Each scene shows the same named points in several views. A view is turned or mirrored, and shifted as a whole, has a little noise and may leave points out.

Scene 1
View 1
q_12: [ -3   4  -8  -4  -1 -12 -11   5 -11   4   5   3  -6  10  -5  -2   5   5
   5   3   7  -2   0   7  13  12  -2   3  -6   3]
q_721: [ -4  -2  -2  -2 -15 -13 -11  16 -13  -5  11  -5 -20   3  -8   1  -9   8
   3   6   4  -8   1  -4  15  14   2   2   6   6]
q_274: [-17  -1  -7   8   0  -2 -18  -5   6  -2   6   5  -4   4  -9  -7  -6  -1
  -7   1   9  -7   5  17  15   8   4  -3 -10  -2]
q_35: [  3   1  -1 -11 -13 -12  -9  10 -14   3  16  -5 -21   1 -10  11  -5   6
   3   4   6   5   8   4  10   7  -9  -4  -3   7]
q_681: [ -5   0  -1  -4  -7  -3 -13   1  -2   2  14  -2 -16   0 -13   7  -6   0
  -4   2   8   2  11  15  12   4  -7  -7 -11   2]
q_849: [ -3   4  -4  -7   4  -3 -13  -7  -3   9   8   5  -6   4 -11   5   3   0
  -2   0  11   6  11  22  10   2  -9  -6 -19   1]
q_298: [ -4  -1  -2  -4  -8  -7 -13   4  -5   1  14  -2 -15   1 -12   6  -6   3
  -2   4   7   0   7  10  13   5  -6  -4  -6   4]
q_336: [-10  -1  -3   2  -8  -5 -15   3   1  -2  12  -1 -13   1 -11   1  -9   1
  -5   4   8  -4   5  10  14   7   0  -4  -6   0]
q_974: [-16   1 -11  12  -5 -11 -16  10  -6  -8  -1   4  -3  10   0 -17  -3   7
   3   3   7 -20  -9  -2  17  19  14  10   6   1]
q_914: [  2   2  -2 -12  -4  -7 -11   1 -10   8  13   0 -14   2 -11   9   3   1
   1   2   7   9   9  15   9   3 -11  -6 -14   5]
q_97: [ -2   1  -5  -4 -12 -16 -10  16 -15  -3   9  -2 -16   7  -5  -1  -4  10
   5   6   5  -5  -2  -3  14  14   1   5   3   6]
q_115: [  0   0   6 -13  -7   1 -14  -7  -1  12  21  -3 -20  -6 -19  21  -7  -4
  -9   1   9  17  21  26  10  -6 -20 -18 -23   1]
q_573: [-11   1  -1   0   5   6 -18 -17  11   8   9   5  -5  -1 -16   6  -3  -8
 -12  -2  13   6  17  30  12  -5  -9 -14 -25  -4]
q_523: [ -8   4  -8   1   4  -6 -15  -4  -3   4   1   5  -1  10  -5  -8   3   1
   1   1   9  -4   2  14  13   9   0   2 -11   0]
View 2
q_974: [ -7  -9 -13 -16   6   8   2  11  -3  19  15  14  12  14   1 -12  -3   3
  -4 -14   3 -18  10   6 -15   3  -5  10   1   3]
q_274: [  1   1  -8  -1   9  -8   3  14  -3   5  18  -4   6  19  -3  -1   3   3
  -7   1   0 -15   5  -7  -2   1   2   7  -8   2]
q_721: [  9   0 -11 -16  -2 -11   1   3 -10   0  -7   9  13  -5  -6   0   3 -12
 -11  -8   0 -18  11   0 -13   7  -1  16   0   1]
q_35: [ 16   4  -9 -10   0 -23   4   6 -12 -14 -10   4   6  -6  -8   6   2 -13
 -13   0  -5 -17  12  -9  -2   6  -2  13  -1   4]
q_681: [ 11   4  -8  -3   2 -22   5   8  -9  -8   2  -5   7   7  -7   7   6  -6
 -10   2  -4 -15   7 -11  -1   4   3  11  -9   2]
q_523: [  2  -1 -11  -7   9  -8   4  17  -5  -2  10   6   1  15  -1  -3  -3   4
  -6   0  -4 -16  11  -8   4   0  -3   4  -3   7]
q_12: [  5  -2 -11 -12   6  -8   2  12  -8  -5  -1  13   3   5  -2  -2  -3  -3
  -6  -4  -4 -16  15  -6  -1   2  -5   8   1   7]
q_97: [  6  -2 -12 -19   0  -6   1   4  -9   3  -5  14  11  -4  -4  -2  -1 -11
  -8 -11   0 -18  13   2 -14   6  -4  14   3   1]
q_336: [  6   4 -10  -5   3 -12   4   8  -8   2   9  -4   9  11  -6   4   6  -4
  -9  -1   1 -15   5  -7  -5   4   5  11  -9   0]
q_115: [ 22  15  -4   7   1 -38   8   8 -12 -25  -3 -17   3   3 -13  17  11 -10
 -15  14  -8 -13   7 -23   9   3   8   9 -14   2]
q_298: [ 14   4  -9  -7   1 -21   5   8 -10 -10  -5   1   7   0  -7   6   3  -9
 -11   1  -4 -17  11  -9  -2   5   0  11  -5   2]
q_914: [ 15   6  -8  -5   3 -21   3   9 -10 -17  -5   1   1   1  -8   6   1  -7
 -10   3  -6 -14  13 -13   3   4   0  10  -3   5]
View 3
q_849: [  6   9   6   7  -1 -14  -9  -5  -7  -4  -6   5  -5  -1  -1   2   4 -10
   6 -11  15  -6  -7   2  -6  -1 -11   9  -5  -1]
q_573: [  7   8  16   3   0  -9 -16   0  -2  -8  -6  -2   7 -10  13  -1  -2 -10
  11 -15  18   0  -4  -1   2   0 -13  17 -13   4]
q_97: [ 11  12  -4   4  -8   2  12   3  -6   5 -10   9 -11   8 -22  -3  11   9
 -12  -4  13 -12  -7   7 -24   9  -2  -8  15  -8]
q_523: [  5   9   4   2   0  -9  -6  -4  -4  -4  -7   1 -11   3 -11  -6   2   4
  -8  -2  11  -8  -4  -1  -2   5  -3  12  -2  -3]
q_298: [ 11  10   4   5  -7  -1   4   5  -4   1 -11   5   0   0  -6   0   6  -1
   1 -10  17  -7  -6   6 -19   6  -9   0   6  -2]
q_914: [  7  10   4  10  -5 -10  -3  -2  -8   0  -8   9  -4   2  -6   6   8 -11
   5 -12  17  -8 -10   7 -16   3 -13  -1   4  -1]
q_12: [  7  12   0   4  -2  -8   1  -3  -7   0  -7   6 -13   8 -18  -3   8   1
  -9  -4  11 -10  -6   4 -13   6  -3   2   6  -5]
q_274: [  9   8   7  -3  -3   0  -7   3   0  -3 -11  -1  -2  -4  -3  -9  -2  10
  -7  -3  14  -3  -1   0  -2   6  -1  13  -4  -3]
q_721: [ 13  12  -3   4 -10   7  14   9  -5   5 -15   8  -4   5 -17  -5   7  11
 -10  -4  16 -10  -5  10 -26  10  -1  -9  15  -7]
q_336: [ 13  10   6   2  -6   2   1   6  -4   0 -13   4   0  -3  -5  -5   2   7
  -3  -8  18  -4  -4   4 -12   8  -4   5   2  -2]
q_35: [  8  10   3  10  -8  -8   5   1  -9   2 -10   9  -2   1  -8   7  11 -10
   6 -13  17 -10 -11   9 -23   5 -13  -7   9  -2]
q_115: [ 10   6  12  11  -7 -10  -6   2  -5  -2 -10   6  13  -9  14  10   5 -21
  22 -24  24  -2 -10   8 -18  -1 -20   2  -2   4]
q_681: [ 10   8   7   5  -6  -3   1   5  -4  -1 -11   6   4  -3  -1   1   5  -4
   5 -12  19  -5  -7   6 -15   3 -10   1   3  -1]
View 4
q_573: [-14  -8  15  -5   3  15   6   6  -3  -7   1 -28   0  11  -4  -6  -5  12
   0  -7  14   1  -2   0  -3  -4  -7  14  -1   6]
q_298: [-5  2  8 -4  2  0  3  4 10 -3  2 -3  7  2  1  4  2  6  5 -1 -2  2  2 -3
 -7  9 -1  2  9 -6]
q_336: [-8  7  5 -6  1  3 10  7 11 -7  6 -3 11  4 -6  6 -1  4  8 -2  4  0  0 -3
 -6 10 -3  4  8 -6]
q_274: [-13   6   1 -10   0  12  12  11  11  -9   7  -7  12   7 -15   8  -1   9
  10   0   8  -7  -4  -1  -3   2  -2   6   1  -1]
q_849: [ -7 -11  11  -5   5   6  -2   1   3  -1   1 -13   2   5  -3   0   0   9
   2  -2   1  -4  -2   1  -4  -3  -3   4   0  -1]
q_115: [ -6 -12  23   0   5   0  -3   2  -3   0   0 -25  -6   5  16  -9  -3  10
  -5  -9   6  14   6  -4  -9   7  -6  11  10   1]
q_974: [ -7  17 -12 -13  -3   8  13   9  23  -9  12  16  24   2 -24  20   4   4
  18   6  -4 -15  -6   0  -2   6   5  -7   3 -11]
q_681: [-6  0 11 -4  3  1  4  4  7 -4  3 -8  6  3  2  1  1  7  4 -4  2  3  2 -3
 -7  9 -4  5  9 -6]
q_12: [ 0 -5  5 -3  4 -2 -6 -2 10  1  4  5  8 -1 -4  8  5  4  6  3 -9 -6  0  2
 -6  4  1 -5  3 -8]
q_721: [  0  14  -1  -4   1  -8   5   5  19  -2   7  16  15  -4  -2  13   6   2
  12   1  -8   0   2  -4  -8  19   2  -6  13 -16]
q_35: [  1  -5  12  -2   4  -8  -6  -2   7   2   1  -1   3  -1   7   3   4   5
   1  -1  -8   4   5  -2  -9   9  -2  -3   9 -10]
q_523: [ -8  -2   1  -9   3  11   2   4   9  -4   6  -1  10   4 -16   9   2   8
   8   3   0 -13  -6   2  -2  -4  -1  -1  -3  -3]
View 5
q_721: [-14  -1  24 -15  14  -5  14  14   6  14   1 -10   1   7   1 -10  12   3
   8   1   0   5  15  -2   3   0   2 -12  -4   7]
q_974: [-11  10  11   2  13  -3  14   8   2  21  -1  -8   9   7   6   4   6  12
  14  -8 -12   5   7   3   2  -7   8   2   9  12]
q_573: [  1  17  -4 -13   4  -5  -7  16  -9   5   4   9   1  -8  -5  13 -27  -9
   3   6 -12  -5 -14  -3  36  -5  -2 -11  -1  10]
q_12: [ 0  5 10 -9  8 -3 11 12  9 16  6 -5  0 -5  1 -2  5  3 18  1 -7 -4 -1  0
 10 -5  2 -5  1 -1]
q_336: [-10   9  13 -12  10  -5   5  15  -3  11  -1  -3   3   3   0   2  -6   1
   5   2  -7   2   4  -2  17  -2   1 -10  -2  12]
q_274: [ -7  15   4  -5  10  -4   5  10  -5  14   0   0   5   4   1  11 -11   4
   7  -3 -12   2   0   0  19  -6   4  -4   5  16]
q_914: [  2   2  11 -20   6  -5   4  18   7   8   7  -1  -6  -7  -5  -3  -3  -8
  11  10  -4  -6  -6  -6  21  -2  -3 -13  -9  -3]
q_523: [ -1  12   3  -3   6  -1   7  13   3  16   5  -2   3  -4   1   6  -4   4
  15  -1 -11  -3  -6   0  14  -8   4  -1   4   4]
q_849: [  6   7   5 -17   3  -5  -1  17   3   7   9   4  -6 -12  -6   2 -11 -12
  10   9  -6  -8 -13  -6  27  -4  -2 -13  -8  -4]
q_115: [  1   5  10 -29   6  -7  -8  21  -3  -2   6   7  -9 -10 -11   0 -20 -21
   0  15  -2  -7  -9 -10  36   0 -10 -23 -13   2]
q_97: [ -9  -1  21 -11  12  -4  15  12   8  17   3 -10   0   4   1 -10  14   4
  14   1  -2   1  12  -1   2  -2   2  -9  -4   1]
q_681: [ -4   5  13 -18   9  -6   2  16  -1   8   4   0  -2   0  -4   0  -8  -6
   4   7  -3  -1   0  -6  22  -1  -3 -15  -6   6]
q_298: [ -5   4  15 -17   9  -5   4  15   1   9   3  -2  -3  -1  -4  -3  -3  -5
   6   5  -4   0   3  -2  19  -2  -2 -14  -7   6]

In a view up to two points have been moved. Name them for each view, in the order of its rows, or write -.
view 1 -> q_35
view 2 -> q_721, q_298
view 3 -> -
view 4 -> q_12
view 5 -> q_974, q_849
